A landscape with many peaks, sampled at points; each row gives a point and its height.
From any point a climber steps to the highest of the 3 points nearest to it. It stops when none of these is higher. Distance is the straight distance between rows; heights are no part of it.
k_639 height 5.69: 0,9,-8,4,1,-10,1,-2,0,6,-2,8,-12,-5,-8,6,-10,0,-5,-6,-6,18,-8,9,3,-5,-3,6,0,-10,11,-14,14,10,-4,2,5,1,-4,-3,-9,17,3
k_496 height 4.25: 0,-1,11,-8,14,23,-3,7,-9,-6,2,-8,21,-10,5,-11,-2,16,-4,6,10,-12,12,-18,0,1,1,1,-1,10,-1,15,-12,-10,-1,-14,-6,-4,10,3,-9,-4,1
k_759 height 6.10: 6,14,-5,13,1,-6,0,-4,-20,-1,-22,6,-15,-7,-6,-12,2,-3,1,-4,3,12,-17,19,8,3,6,7,19,7,1,-8,18,16,-1,13,5,5,8,-7,-2,1,-5
k_181 height 5.40: -5,1,-3,-4,-5,-13,1,-1,13,7,8,9,-9,5,-5,13,-2,-4,-3,-3,-14,18,-2,-2,-3,-6,-5,-1,-10,-19,7,-12,8,-1,-3,2,4,-3,-4,4,-6,15,11
k_75 height 5.38: -4,-3,11,-6,13,13,-1,6,-7,0,11,-7,19,-7,5,-2,-1,11,-7,7,0,-13,16,-25,-2,-2,-1,-9,-5,-2,0,11,-7,-10,-4,-19,-2,-6,8,1,-9,-2,6
k_597 height 8.52: -11,-8,10,-5,-13,-16,14,8,20,14,23,8,1,18,12,22,4,-17,9,3,-27,-3,5,-5,-19,-11,-8,-7,-30,-25,16,-6,-4,-3,0,0,12,-4,-2,21,5,10,13
k_563 height 2.10: 2,9,4,-6,8,21,-3,7,-14,-10,-3,-7,8,-14,3,-22,-1,21,0,1,9,-3,0,-2,11,3,8,1,4,17,-1,11,-10,0,2,-1,-8,2,9,3,-16,-7,4
k_779 height 7.18: 8,-4,-12,9,5,-3,-4,-13,8,0,-11,1,-7,-2,-11,-14,7,2,-3,8,17,3,-4,-5,1,11,8,9,12,16,-16,-5,3,5,6,17,5,-3,6,-5,8,-9,-5
k_701 height 4.79: -9,-3,5,-5,-12,-20,2,6,22,9,13,10,-7,13,1,16,1,-13,5,-4,-23,14,-4,-1,-11,-7,-10,-3,-19,-25,14,-14,6,-3,2,4,5,-2,-6,11,-3,16,13
k_352 height 7.87: 0,-22,-3,-6,5,2,4,-19,25,7,16,-7,9,17,7,35,-3,-13,5,7,6,-10,19,-16,-15,-1,-7,-2,-8,-9,-5,2,-11,-11,-7,-3,3,-5,-5,2,20,3,-6
k_630 height 2.29: 1,16,-5,4,2,0,-2,6,-19,0,-6,5,-5,-11,-7,-9,-12,12,-6,-4,-2,8,-9,16,10,2,1,1,10,5,7,-4,11,15,-4,1,1,7,2,-2,-15,6,-1
k_19 height 7.39: -10,-5,5,-5,0,-8,4,-1,5,9,21,4,5,5,2,14,6,-2,-4,6,-13,-2,13,-19,-5,-3,-4,-12,-12,-18,0,1,0,-6,-6,-11,3,-6,5,8,0,6,12
k_699 height 3.37: 0,6,7,-2,-2,16,-7,8,-18,-16,-17,-9,3,-14,-2,-31,9,24,5,1,19,-4,-6,10,20,6,15,0,11,26,-10,16,-4,2,12,7,-21,10,2,-7,-10,-17,-7
k_318 height 3.31: 3,12,8,-6,-4,7,-2,18,-36,-26,-14,15,1,-11,6,-28,-3,27,-1,-27,-4,0,-21,31,26,-13,23,-1,8,35,17,29,4,-5,10,-11,-22,10,-7,-5,-11,-4,-9
k_811 height 6.34: -10,-5,18,-7,14,7,-1,6,-12,2,13,-10,23,-5,9,-4,1,10,-4,6,-9,-16,19,-25,-4,-9,0,-13,-12,-5,7,16,-5,-12,2,-24,-2,-7,6,0,-13,-6,11
k_219 height 6.70: -12,-5,9,-4,-5,-18,5,7,10,12,26,9,3,10,3,13,6,-4,3,5,-20,-2,8,-9,-10,-8,-5,-10,-18,-24,11,-4,2,-3,-2,-5,6,-5,2,16,-2,7,15
k_931 height 8.09: -9,-12,6,-7,-11,-9,13,-8,15,17,21,3,1,21,17,31,4,-20,10,6,-20,-6,13,-17,-17,-5,-7,-13,-24,-25,3,-2,-6,-9,0,-4,8,-4,0,9,13,4,6
k_721 height 3.84: 3,8,-5,-1,10,11,1,0,-4,-2,5,-2,3,-13,-2,-7,-2,10,-4,4,6,0,3,-8,6,5,1,1,4,4,-4,0,-1,5,-7,0,2,-3,9,6,-10,2,5
k_870 height 5.99: 2,9,1,7,-9,3,-8,6,-30,-16,-28,-3,-13,-10,-11,-26,9,8,-2,1,12,7,-15,20,19,11,7,-2,28,22,-18,4,17,7,1,15,-16,13,6,-11,0,-8,-17
k_260 height 5.95: 6,-4,-10,6,8,2,-5,-7,6,0,-10,5,1,-3,-10,-17,7,10,-4,12,21,-5,5,-7,0,15,6,7,11,20,-17,3,-3,5,6,12,-3,-5,8,-4,6,-15,-8
k_58 height 4.51: -11,2,6,-4,-5,-22,-5,10,12,7,17,8,1,4,-3,9,-2,0,1,-3,-19,10,-2,1,-5,-6,-7,-8,-11,-20,16,-13,13,2,-1,1,3,0,-1,11,-11,16,13
k_728 height 7.91: -14,-16,6,-3,-1,-6,9,-8,16,15,24,-7,17,15,13,33,3,-6,10,13,-5,-20,23,-28,-8,-4,-6,-20,-16,-13,-1,6,-8,-9,-4,-9,3,-7,0,3,8,0,2
k_809 height 2.71: -3,2,16,-17,6,14,-11,14,-25,-13,1,-4,7,-9,2,-16,-11,26,-8,-10,-13,1,-6,4,14,-10,9,-4,-3,17,16,17,-2,-12,6,-11,-9,5,1,-2,-28,-5,4
k_673 height 2.76: 1,13,-7,4,5,3,0,0,-12,0,-3,0,-5,-13,-4,-8,-6,11,-2,0,1,7,-5,6,10,2,2,2,7,5,1,-4,6,13,-5,5,3,3,6,0,-14,4,2
k_851 height 7.67: 8,-11,-11,1,16,2,3,-14,17,3,4,4,8,7,-2,9,1,1,2,6,17,-10,15,-12,-11,13,1,8,5,5,-10,3,-7,1,-2,1,2,-11,5,2,15,-7,-4
k_91 height 7.06: 5,-20,-4,-6,-10,11,3,-17,31,6,12,-17,-2,22,15,38,-9,-35,6,3,-2,-6,12,-8,-26,6,-19,2,-16,-21,-8,-13,-21,-17,3,-2,6,4,-15,-1,23,-2,-3
k_972 height 6.37: 4,0,-16,2,-15,-1,7,-10,27,5,-2,-6,-20,6,3,13,-5,-28,3,-13,-11,16,-11,5,-7,-1,-14,12,-12,-25,-7,-19,-12,-2,-2,1,8,-5,-17,-1,7,8,9
k_114 height 5.47: -6,7,-1,-1,-7,-23,-4,9,12,5,4,12,-7,4,-3,9,-7,-7,-1,-10,-14,17,-11,8,-5,-8,-9,-2,-8,-18,18,-18,21,6,4,2,1,3,-8,-1,-10,21,7
k_781 height 6.57: -2,2,0,-5,9,8,1,0,-1,1,11,1,8,-9,0,2,-1,7,-7,6,3,-4,11,-18,-1,2,-3,-3,-1,-3,-5,3,-4,-2,-10,-8,2,-7,9,5,-4,4,7
k_704 height 8.53: 3,-19,-5,-3,17,4,2,-15,23,8,11,-3,15,13,1,25,-3,-2,5,10,13,-13,23,-15,-9,5,-4,2,2,1,-5,7,-11,-5,-9,-4,1,-11,0,3,14,-3,-9
k_580 height 1.50: 2,16,-4,5,2,4,0,6,-23,-3,-10,0,-5,-12,-3,-17,-6,16,0,-3,2,3,-11,16,14,4,6,0,12,12,2,1,8,14,-2,4,-2,8,6,-1,-14,-1,-3
k_694 height 5.23: 8,21,1,9,-7,-9,-4,10,-30,-6,-19,15,-15,-10,-9,-18,-5,0,-8,-12,-1,8,-22,32,4,3,5,8,21,9,11,-6,21,19,-4,9,1,7,6,-7,2,5,-4
k_50 height 7.34: -13,-7,9,2,6,-7,13,5,4,14,30,-7,24,10,16,17,4,2,14,13,-14,-25,27,-24,-5,-13,-2,-23,-25,-17,10,11,-8,-7,0,-24,3,-7,-1,8,-6,-1,11
k_402 height 2.83: 5,-3,8,-2,0,16,-12,6,-13,-12,-17,-4,8,-12,-6,-33,15,26,-4,9,29,-5,5,5,14,9,13,3,7,29,-14,20,-13,-5,17,5,-24,3,0,-9,-3,-23,-9
k_431 height 5.85: 3,-11,-12,-3,-22,11,4,-11,30,5,10,-15,-8,17,16,32,-13,-49,6,3,-8,-8,4,-4,-28,16,-31,3,-16,-28,-11,-24,-25,-14,1,-3,7,5,-17,2,18,-5,2
k_204 height 7.62: -11,-10,11,-1,12,4,1,1,3,7,15,-14,28,0,8,13,2,6,2,13,0,-22,25,-31,-5,-6,-3,-16,-10,-6,2,15,-7,-12,-2,-22,-1,-9,2,-1,-5,-3,3
k_453 height 5.79: 0,4,-3,10,-1,2,-9,-1,-12,-8,-21,-5,-7,-9,-10,-25,9,11,-2,9,16,3,-8,9,14,12,7,2,19,22,-19,3,10,8,5,18,-8,8,5,-8,-2,-11,-13
k_667 height 3.88: -2,13,-3,0,-1,-12,-5,9,-9,2,1,8,-4,-9,-8,0,-14,9,-9,-6,-7,10,-8,11,3,-3,-5,-2,4,-4,14,-12,18,10,-1,-2,2,7,-2,-4,-16,15,2
k_179 height 8.19: -2,11,-5,3,-5,-18,-1,7,1,2,-5,15,-10,-3,-8,4,-11,-7,-7,-11,-7,19,-14,13,-3,-10,-7,5,0,-11,17,-19,21,9,1,0,3,5,-9,-9,-6,23,3
k_979 height 4.86: 1,15,6,3,-11,4,-6,10,-37,-18,-25,0,-9,-11,-4,-31,7,14,2,-9,6,1,-17,26,21,7,13,-5,25,23,-9,12,9,9,3,3,-19,14,3,-10,-4,-11,-11
k_549 height 8.07: -6,-17,0,-4,7,1,4,-10,17,8,17,-5,15,9,6,29,-2,-5,2,11,3,-15,23,-24,-8,-2,-7,-9,-6,-7,-6,7,-7,-8,-10,-8,2,-8,0,3,12,3,-4
k_5 height 8.24: 0,-11,-4,-4,12,4,5,-10,15,4,13,0,12,4,4,22,-1,-2,-1,6,8,-10,19,-19,-8,3,-4,0,-1,-4,-7,4,-6,-6,-10,-6,2,-9,4,4,13,4,-3
k_559 height 3.16: 0,6,12,-16,2,16,-7,14,-31,-20,-7,2,5,-10,6,-18,-10,30,-3,-17,-10,2,-13,15,20,-11,13,-3,1,28,18,22,-1,-9,8,-9,-15,8,-4,-3,-24,-3,-2
k_196 height 8.25: -9,-11,9,-5,-16,-13,20,3,20,18,21,5,1,24,20,31,-1,-25,12,4,-30,-8,7,-10,-24,-8,-11,-6,-34,-26,14,-5,-11,-6,3,-1,15,-3,-2,18,9,5,9
k_866 height 8.22: 2,7,-4,10,-1,0,-7,-3,-18,-8,-25,-2,-12,-8,-10,-21,7,5,-3,6,13,8,-14,11,13,10,6,2,24,20,-16,-2,16,8,2,19,-4,10,8,-9,0,-6,-15
k_512 height 3.43: -1,8,2,3,-4,7,-7,7,-22,-13,-21,-8,-4,-13,-5,-31,9,17,3,3,14,-1,-9,14,19,9,11,-3,18,24,-13,11,5,7,7,10,-16,12,4,-8,-7,-14,-10
k_912 height 5.70: 4,5,-5,12,-4,5,-12,-1,-25,-19,-32,2,-17,-9,-15,-23,10,6,-8,3,18,14,-13,20,16,11,2,6,32,22,-26,0,19,3,-2,22,-13,13,5,-12,8,-4,-23
k_268 height 7.77: -12,-9,7,-2,0,-8,10,-2,6,14,25,-1,14,9,10,21,6,-4,6,10,-11,-15,20,-24,-8,-5,-4,-18,-15,-18,1,5,-3,-7,-3,-15,4,-7,2,6,3,2,7
k_227 height 7.94: -5,-8,2,-3,10,3,3,-2,5,5,14,-2,15,-1,3,15,1,1,-4,8,2,-11,19,-25,-5,1,-5,-7,-4,-7,-5,6,-4,-7,-10,-13,0,-8,5,4,2,4,2
k_473 height 7.92: 6,9,-4,12,-4,-2,-9,-3,-23,-10,-32,5,-19,-5,-12,-18,9,-4,-3,0,9,15,-19,17,11,9,5,5,30,15,-14,-9,22,7,0,18,-2,10,10,-12,3,-2,-15
k_55 height 1.36: 0,15,0,-4,4,2,-6,13,-21,-5,0,1,0,-13,-6,-10,-15,21,-9,-4,-7,3,-8,12,10,-2,-1,-4,6,7,10,-1,6,8,-2,-7,-2,7,0,-3,-22,4,2
k_991 height 3.25: 4,22,2,-2,-6,-6,-7,22,-29,-9,-8,10,-5,-16,-7,-16,-15,14,-13,-15,-5,-1,-19,28,7,-2,0,-1,12,13,13,-1,15,15,-2,-4,-1,12,-2,-7,-9,8,-4
k_80 height 6.64: 4,14,-5,10,-4,-13,3,2,-3,2,-14,13,-17,-6,-8,1,-8,-14,-6,-14,-4,21,-18,19,-2,-10,-5,14,6,-10,13,-19,18,15,-2,3,8,2,-9,-9,1,16,2
k_351 height 6.62: 6,0,-9,1,13,6,2,-6,7,0,2,2,8,-5,-4,-5,2,7,-1,6,16,-7,9,-11,-2,12,3,7,6,10,-10,3,-5,4,-1,5,1,-7,10,3,5,-5,0
k_615 height 7.74: -14,-14,7,1,4,-3,6,-2,14,15,25,-13,26,10,12,26,2,1,12,16,-3,-27,28,-31,-4,-8,-3,-22,-16,-11,3,12,-10,-10,-1,-17,2,-9,-2,0,0,-2,3
k_332 height 8.06: -13,-7,10,-5,-18,-14,20,16,26,14,22,7,-1,21,20,29,-5,-27,7,1,-32,-7,0,-4,-27,-13,-15,-3,-41,-23,23,-8,-9,-3,2,1,22,-1,-7,26,5,15,11
k_64 height 7.89: 11,-5,-18,1,-5,2,5,-19,30,1,-1,-10,-14,4,1,11,2,-28,4,-10,8,5,-10,1,-15,9,-2,14,-4,-15,-13,-13,-14,-1,4,3,10,-6,-12,-1,22,-2,7
k_518 height 3.44: 4,17,6,-5,-3,6,-4,20,-35,-18,-14,7,-3,-12,1,-25,-12,24,-4,-20,-6,-3,-19,31,18,-6,11,-2,12,25,11,16,3,6,5,-9,-12,13,-4,-8,-13,-2,-7
k_186 height 2.19: -9,1,14,-7,6,-6,-8,13,-8,3,20,-4,11,-4,-3,-6,-2,14,-6,1,-18,-7,9,-9,-1,-9,-1,-11,-9,-11,12,3,3,-4,0,-15,3,-1,3,7,-18,-1,18
k_133 height 4.88: 6,-5,-4,3,10,8,-6,-1,-1,1,-9,5,7,-3,-8,-22,6,17,-4,13,23,-9,12,-6,2,16,5,4,9,22,-16,9,-10,2,10,6,-11,-5,7,-5,2,-21,-8
k_922 height 5.96: 6,9,-9,12,0,-7,6,-9,2,4,-15,2,-19,-3,-6,1,-1,-14,3,-13,-2,22,-18,15,4,-4,0,15,6,-11,3,-16,11,13,-3,5,12,-1,-6,-7,1,9,1
k_395 height 4.96: 4,11,-9,10,4,-2,1,-8,-7,0,-13,-1,-11,-8,-4,-10,1,0,3,-1,6,10,-11,8,8,6,6,7,12,7,-4,-6,13,14,-2,14,7,2,7,-3,-4,0,-3
k_93 height 4.20: 9,-9,-2,2,18,11,-4,-2,4,4,-6,5,17,2,-2,-12,3,16,1,13,23,-15,19,-9,-2,18,2,3,8,16,-11,13,-14,-1,4,-2,-10,-10,8,-1,1,-20,-11
k_909 height 6.65: -3,-1,-6,-5,4,0,4,-9,8,4,13,5,0,-1,0,11,1,-2,-6,1,-1,6,9,-17,-2,0,-3,0,-6,-11,-4,-5,-2,-3,-9,-1,4,-6,5,6,2,9,9
k_82 height 4.10: 9,28,2,6,-17,-12,-18,19,-24,-13,-15,16,-16,-18,-13,-25,-2,-3,-17,-23,-6,7,-36,36,3,-1,2,12,24,11,23,-10,30,18,-11,21,4,10,1,-5,7,13,-2
k_680 height 3.73: 2,4,1,-3,11,17,-1,5,-5,-5,1,-3,12,-13,2,-15,0,14,-2,5,13,-7,8,-9,4,8,3,3,4,11,-6,8,-8,1,-1,-1,-3,-2,10,3,-8,-6,2
k_47 height 7.60: -13,-5,11,0,0,-15,12,14,5,13,33,4,16,10,10,14,5,-1,7,10,-20,-16,17,-12,-11,-13,-5,-15,-25,-22,12,3,-4,-2,-2,-17,9,-6,0,18,-2,4,15
k_130 height 1.63: 8,-5,7,-2,9,16,-9,6,-7,-4,-14,0,17,-5,-2,-28,10,23,-1,10,28,-10,14,-2,5,13,8,3,5,23,-12,19,-18,-6,17,-1,-20,-3,7,-5,-3,-24,-11
k_89 height 7.73: 5,3,-4,3,9,9,-3,0,-1,-4,-4,0,7,-9,-4,-19,4,14,-1,8,20,-8,5,-7,3,13,6,5,8,18,-13,7,-6,6,3,8,-3,-3,10,2,-3,-12,-2
k_510 height 6.02: 9,0,-10,16,1,-5,-4,-13,3,-3,-29,-4,-18,-2,-12,-9,10,-15,2,-5,8,18,-23,6,6,6,7,12,21,4,-14,-17,14,6,4,15,11,2,1,-11,7,-3,-9
k_424 height 5.72: 12,-1,-10,16,0,2,-10,-7,-7,-13,-35,2,-19,-3,-15,-14,11,-9,-6,0,15,20,-21,13,7,8,2,14,30,12,-21,-17,17,-1,1,20,3,9,4,-14,11,-2,-20
k_798 height 3.81: 7,24,6,0,-10,-3,-6,22,-37,-17,-17,12,-8,-13,-5,-32,-6,14,-7,-18,-4,-4,-25,38,15,-1,7,-1,21,22,7,11,11,13,-2,-1,-10,11,0,-5,-2,-1,-7
k_758 height 7.28: 13,-12,-15,-3,2,6,5,-20,30,0,5,-5,-5,12,5,21,-1,-23,5,-6,9,0,3,-4,-19,8,-6,12,-6,-12,-11,-8,-14,-5,2,1,7,-5,-10,0,25,-1,2
k_750 height 6.41: 11,2,-12,14,-1,-8,2,-13,8,2,-26,-5,-21,0,-8,-3,8,-22,5,-12,4,20,-24,9,5,3,3,13,17,-7,-9,-17,10,9,2,9,14,-2,-5,-12,7,-2,-3
k_135 height 8.10: 3,-14,-4,1,20,9,0,-6,14,4,5,-1,20,4,0,11,-3,8,3,11,16,-17,23,-15,-6,8,-3,4,4,7,-6,11,-11,-2,-7,-7,-1,-11,6,5,7,-8,-7
k_566 height 8.11: 0,-19,-1,1,20,11,-2,-5,15,8,7,-7,25,7,1,16,-5,8,3,17,14,-22,27,-19,-3,5,-4,-1,2,4,-2,15,-16,-6,-10,-11,-3,-13,3,5,6,-10,-12
k_927 height 8.42: 8,0,-15,7,6,-3,1,-15,12,1,-8,-1,-7,-3,-8,-6,6,-4,0,1,13,5,-7,-4,-1,8,8,12,9,7,-12,-7,3,7,2,15,10,-2,5,-3,8,-3,1
k_384 height 3.08: 0,7,9,-12,5,26,-2,9,-25,-19,-7,-5,7,-14,8,-26,2,28,3,-7,8,0,-8,7,20,-6,17,1,1,27,9,21,-10,-9,9,-2,-18,7,5,0,-20,-8,-2
k_595 height 7.90: -8,-11,4,-2,10,3,2,-4,8,7,16,-4,19,2,5,19,-1,1,0,10,3,-17,23,-28,-5,-1,-5,-11,-5,-6,-4,9,-6,-9,-9,-16,1,-8,3,2,3,2,0
k_764 height 3.51: 0,-6,1,7,-2,14,-14,3,-17,-14,-25,-6,-7,-13,-17,-32,12,21,-13,10,27,5,0,16,22,10,5,5,20,28,-24,14,-2,2,4,17,-24,7,-5,-11,6,-19,-22
k_733 height 8.70: 3,2,11,-7,0,19,-7,6,-17,-18,-14,-8,9,-14,1,-33,14,28,5,-2,21,-3,-3,8,18,2,19,3,6,30,-4,22,-11,-5,18,5,-24,8,3,-5,-11,-18,-5
k_950 height 3.26: 1,7,9,-11,2,17,-2,11,-33,-23,-10,5,5,-10,8,-24,-4,31,2,-18,-2,3,-15,23,27,-12,23,-2,3,34,18,26,-1,-11,11,-8,-23,9,-3,-3,-19,-5,-8
k_442 height 4.47: 0,22,-2,2,-9,-16,-9,16,-19,-5,-6,16,-8,-14,-9,-11,-14,-1,-18,-18,-3,6,-21,22,-2,-6,-3,5,10,1,20,-15,27,16,-3,5,3,9,-4,-10,-2,19,-1
k_565 height 8.00: -5,-8,7,-6,-20,-12,10,2,24,12,14,7,-8,22,12,23,3,-28,7,-2,-31,5,0,-4,-22,-5,-13,-3,-28,-29,9,-11,-9,-9,5,3,11,-5,-5,13,7,7,13
k_869 height 6.80: 0,-1,-8,-3,-7,-6,4,-10,19,6,6,4,-15,5,-1,15,-1,-15,-2,-6,-10,20,-3,-3,-4,-5,-6,5,-12,-20,0,-13,-3,-4,-4,2,6,-5,-7,3,3,13,9
k_110 height 6.01: -10,-25,5,-8,-5,-3,6,-17,28,16,24,-15,12,25,13,42,-4,-17,9,15,-1,-17,23,-23,-15,-5,-7,-13,-18,-11,-1,2,-14,-14,-2,-1,4,-2,-8,2,16,-1,-6
k_887 height 4.84: 8,21,0,11,-7,-12,-5,8,-20,-4,-18,17,-17,-10,-11,-14,-5,-11,-11,-16,-2,15,-24,29,-3,-4,1,17,18,0,17,-14,25,19,-5,11,8,6,-2,-7,6,13,0
k_742 height 6.47: -10,-31,4,-9,-2,0,2,-19,32,18,27,-18,13,27,7,42,-8,-10,4,23,8,-23,32,-23,-12,-8,-5,-11,-18,-4,1,6,-25,-14,-6,-2,4,-6,-11,5,15,-9,-7
k_572 height 3.02: 1,9,6,-7,-1,16,-2,11,-30,-21,-15,-4,1,-12,5,-29,2,25,7,-13,4,-1,-13,21,25,-5,19,-2,9,28,6,20,-3,0,10,-3,-21,12,0,-6,-16,-11,-5
k_370 height 5.16: -2,0,-4,-2,-16,-14,3,3,26,8,-2,5,-17,10,0,14,-5,-21,4,-9,-20,24,-11,5,-8,-6,-16,4,-15,-24,6,-20,1,-3,3,3,5,-2,-16,-1,-1,16,11
k_681 height 2.57: -11,-2,15,-3,6,-10,0,16,-5,5,28,-3,18,1,4,-4,2,8,-1,5,-20,-14,14,-9,-6,-13,-2,-12,-18,-16,14,6,1,-4,1,-20,5,-3,3,13,-13,0,19
k_471 height 6.44: 0,-14,-1,-7,-20,4,7,-11,26,9,12,-10,-5,25,19,33,-5,-39,7,1,-18,-4,7,-14,-25,3,-19,-4,-22,-27,-5,-15,-19,-17,4,-3,8,3,-8,2,18,0,1
k_415 height 7.03: 0,-4,-2,-6,-21,-7,5,-4,27,9,6,2,-14,15,6,20,-2,-28,3,-6,-24,16,-4,-4,-13,-3,-15,2,-20,-28,-1,-16,-11,-11,3,1,6,-5,-10,4,5,9,11
k_237 height 3.00: 4,2,4,-1,5,16,-5,7,-8,-8,-10,-2,10,-11,-3,-28,7,20,0,8,23,-8,4,-1,9,12,8,4,5,23,-13,13,-11,1,11,5,-13,0,7,-3,-6,-18,-3
k_952 height 4.87: 10,23,3,9,-14,-11,-11,10,-34,-9,-24,17,-20,-10,-11,-26,1,-1,-9,-12,-2,11,-26,35,5,5,7,8,28,11,7,-4,24,17,-6,15,-2,8,7,-6,5,1,-4
k_951 height 6.96: 6,3,-14,4,4,-1,5,-16,13,2,-3,-1,-10,-4,-3,2,2,-9,2,-5,6,13,-5,0,0,1,4,11,1,-5,-4,-10,2,7,-3,10,10,-4,1,1,4,7,5
k_112 height 5.83: 7,-5,-10,15,1,-1,-8,-10,-2,-5,-26,-1,-14,-5,-16,-17,10,-1,-6,7,15,12,-13,5,7,8,6,10,21,17,-21,-8,11,3,3,21,4,4,4,-10,8,-8,-16
k_672 height 7.71: 1,-19,-2,-8,-6,2,7,-17,24,7,14,-8,2,18,12,35,-3,-24,5,2,-4,-5,14,-16,-19,-1,-11,-3,-15,-17,-6,-5,-11,-15,-2,-3,4,-2,-5,0,20,6,-3
k_560 height 0.49: 2,14,0,-1,3,13,-2,8,-21,-9,-7,-6,1,-14,1,-21,-5,20,1,-1,5,0,-7,11,15,3,6,-1,8,16,1,7,-2,8,1,1,-7,7,5,0,-17,-6,-1
k_871 height 8.16: 2,-26,-5,-4,15,5,1,-18,27,10,14,-8,15,19,2,33,-5,-3,5,14,12,-17,26,-14,-9,0,-5,0,-1,0,-1,7,-18,-7,-11,-3,1,-11,-5,4,15,-7,-10
k_169 height 2.58: -1,6,10,-4,-6,13,-7,8,-28,-24,-24,-8,-1,-14,-1,-33,14,25,7,-10,15,0,-13,19,28,-1,23,-3,16,29,-6,23,1,-2,13,1,-30,15,-3,-13,-8,-15,-11
k_309 height 6.95: 10,-3,-17,10,-3,-4,2,-18,24,2,-15,-13,-19,0,-8,-1,7,-27,5,-13,7,14,-23,5,-4,9,0,15,7,-11,-12,-16,-2,6,5,8,15,-5,-11,-8,15,-5,1
k_592 height 4.08: -2,6,-6,2,-7,-14,2,0,14,6,-3,8,-15,3,-5,11,-8,-12,-1,-11,-12,24,-10,7,-2,-9,-10,6,-7,-18,10,-19,11,5,1,2,5,0,-12,-4,-5,19,6
k_458 height 6.33: 3,-6,-9,-6,-12,2,7,-14,24,4,7,-2,-12,10,8,21,-2,-26,1,-7,-9,11,0,-8,-11,0,-11,5,-16,-23,-9,-13,-12,-11,-2,-1,6,-4,-7,2,15,9,8
k_637 height 2.85: 3,17,-4,6,1,-8,0,5,-20,-1,-10,8,-8,-12,-7,-7,-11,6,-7,-8,-2,10,-13,22,6,-1,1,6,11,3,10,-8,16,18,-5,2,4,6,0,-4,-8,9,-2
k_8 height 4.18: -12,-4,18,-3,14,-3,7,11,-9,4,25,-8,28,2,12,-4,0,10,2,7,-19,-22,24,-16,-8,-19,2,-13,-28,-10,19,15,-5,-8,6,-29,1,-5,2,5,-14,-4,18
k_894 height 7.93: -5,-9,0,-7,-5,-4,8,-11,15,9,18,2,0,13,8,25,3,-16,1,2,-9,0,12,-19,-11,-3,-5,-7,-15,-20,-5,-4,-4,-11,-5,-5,4,-6,2,5,11,8,5
k_293 height 6.93: 12,16,-1,13,-5,-8,-7,-1,-25,-5,-31,14,-22,-3,-12,-16,6,-13,-4,-9,2,20,-24,23,6,6,6,11,28,6,-3,-13,23,11,-1,14,3,6,8,-11,4,1,-7
k_369 height 6.79: 9,-3,-15,0,4,2,6,-18,20,0,5,0,-6,2,0,10,2,-13,1,-6,7,7,-1,-8,-9,3,0,12,-3,-8,-8,-9,-6,0,-2,5,10,-8,-1,2,14,4,5
k_175 height 5.86: -12,-2,8,-4,-5,-21,0,11,14,9,22,8,2,9,0,12,4,-5,4,0,-20,4,1,-1,-8,-8,-7,-7,-18,-22,15,-8,8,1,-2,-2,6,-2,-1,16,-6,11,14
k_333 height 7.63: 0,4,12,-11,10,24,-4,9,-17,-10,0,-7,13,-13,5,-19,-1,20,-5,0,5,-6,4,-11,7,-3,5,-1,-4,15,4,16,-11,-10,1,-10,-8,0,8,3,-17,-5,5
k_817 height 1.83: -6,5,7,-8,3,-5,-11,13,-8,1,12,0,5,-8,-9,-5,-9,17,-8,-1,-15,2,1,0,5,-2,-3,-8,-1,-6,11,-2,6,0,-2,-9,0,2,2,3,-23,4,11
k_867 height 6.38: 13,7,-6,16,-2,-5,-7,-8,-11,-7,-37,5,-24,-2,-13,-12,11,-19,-2,-8,7,22,-27,14,7,7,4,12,29,3,-13,-19,19,4,1,14,6,5,4,-14,7,0,-11
k_550 height 6.46: -10,-7,5,2,4,-6,20,16,7,14,37,-1,25,14,20,21,-3,3,14,15,-21,-25,27,-18,-9,-20,-7,-22,-37,-16,19,8,-12,-8,3,-27,9,-3,-6,18,-7,5,14
k_425 height 8.43: 5,3,-14,5,-4,-3,6,-13,18,4,-5,-1,-17,1,-2,9,-1,-17,3,-11,-5,21,-11,5,0,-5,-3,12,-6,-18,-2,-15,0,5,-3,5,9,-5,-9,-3,4,11,8
k_480 height 6.49: 4,-4,-11,-3,10,2,7,-14,16,0,9,2,2,1,1,11,1,-5,-1,0,8,0,9,-13,-8,4,0,7,-1,-4,-9,-2,-4,0,-6,3,6,-8,5,4,11,5,2
k_100 height 6.54: -13,-25,3,-4,1,-1,1,-12,28,18,27,-17,23,20,4,36,-6,0,4,25,10,-29,35,-30,-6,-8,0,-15,-16,-2,3,14,-26,-10,-7,-9,3,-12,-10,6,7,-11,-3
k_119 height 6.48: 9,3,-8,15,-2,5,-12,-5,-19,-19,-35,6,-20,-5,-15,-20,10,-2,-9,0,19,19,-16,22,12,10,1,13,34,17,-26,-9,20,-1,-2,25,-7,14,4,-12,11,-1,-24
k_84 height 4.26: 5,19,5,4,-8,-2,-5,13,-39,-13,-21,7,-12,-10,-6,-30,0,12,-2,-11,0,1,-21,33,16,6,10,-2,24,18,0,9,12,14,-2,4,-13,12,4,-7,-4,-7,-9
k_890 height 7.35: 11,-4,-15,8,2,-4,1,-19,20,1,-11,-7,-15,-1,-8,-1,7,-16,4,-7,9,10,-15,0,-4,6,7,13,5,-2,-12,-11,-2,4,5,10,14,-4,-3,-5,14,-3,1
k_259 height 7.61: -4,5,10,-10,9,10,-7,10,-13,-2,9,-5,8,-11,-2,-11,-4,17,-8,3,-8,-4,7,-12,4,-4,0,-7,-3,0,4,7,-4,-5,-3,-14,-1,-2,6,4,-20,-2,11
k_604 height 7.12: -12,-6,6,2,1,-11,19,10,5,16,35,2,19,13,17,20,3,-1,13,12,-20,-21,22,-15,-11,-14,-6,-19,-31,-20,14,5,-8,-2,-1,-22,8,-4,-2,16,-1,3,13
k_780 height 7.54: -4,-28,-2,-5,10,6,0,-18,27,15,18,-14,16,21,1,34,-7,-3,4,21,12,-20,30,-18,-8,-4,-3,-5,-5,0,3,10,-23,-9,-13,-6,2,-13,-8,7,15,-10,-10
k_176 height 7.48: -8,-4,10,-6,-21,-16,12,14,30,12,13,4,-6,22,13,22,0,-29,10,-5,-34,2,-5,0,-23,-8,-17,0,-31,-26,18,-13,-7,-5,3,6,17,-2,-8,20,3,11,15

Two climbers start at each pair of points below. Name the first point that both come to, or write never.
k_100 and k_204: k_549
k_268 and k_75: k_5
k_91 and k_110: never

Call two points neighbours if one is among the 3 nearest of the other. Go from one point of each pair to the other, from neighbour to neighbour, staying as high as possible. Name the lowest point that can't be avoided.
k_89 and k_425: k_480
k_597 and k_179: k_922
k_704 and k_733: k_699
k_704 and k_89: k_351
k_259 and k_425: k_75
k_866 and k_47: k_510
k_64 and k_425: k_309
k_704 and k_597: k_672
k_425 and k_927: k_951

Where does a climber stop that starts at each point below?
k_471: k_597
k_559: k_866
k_811: k_704
k_572: k_866
k_431: k_597
k_991: k_866
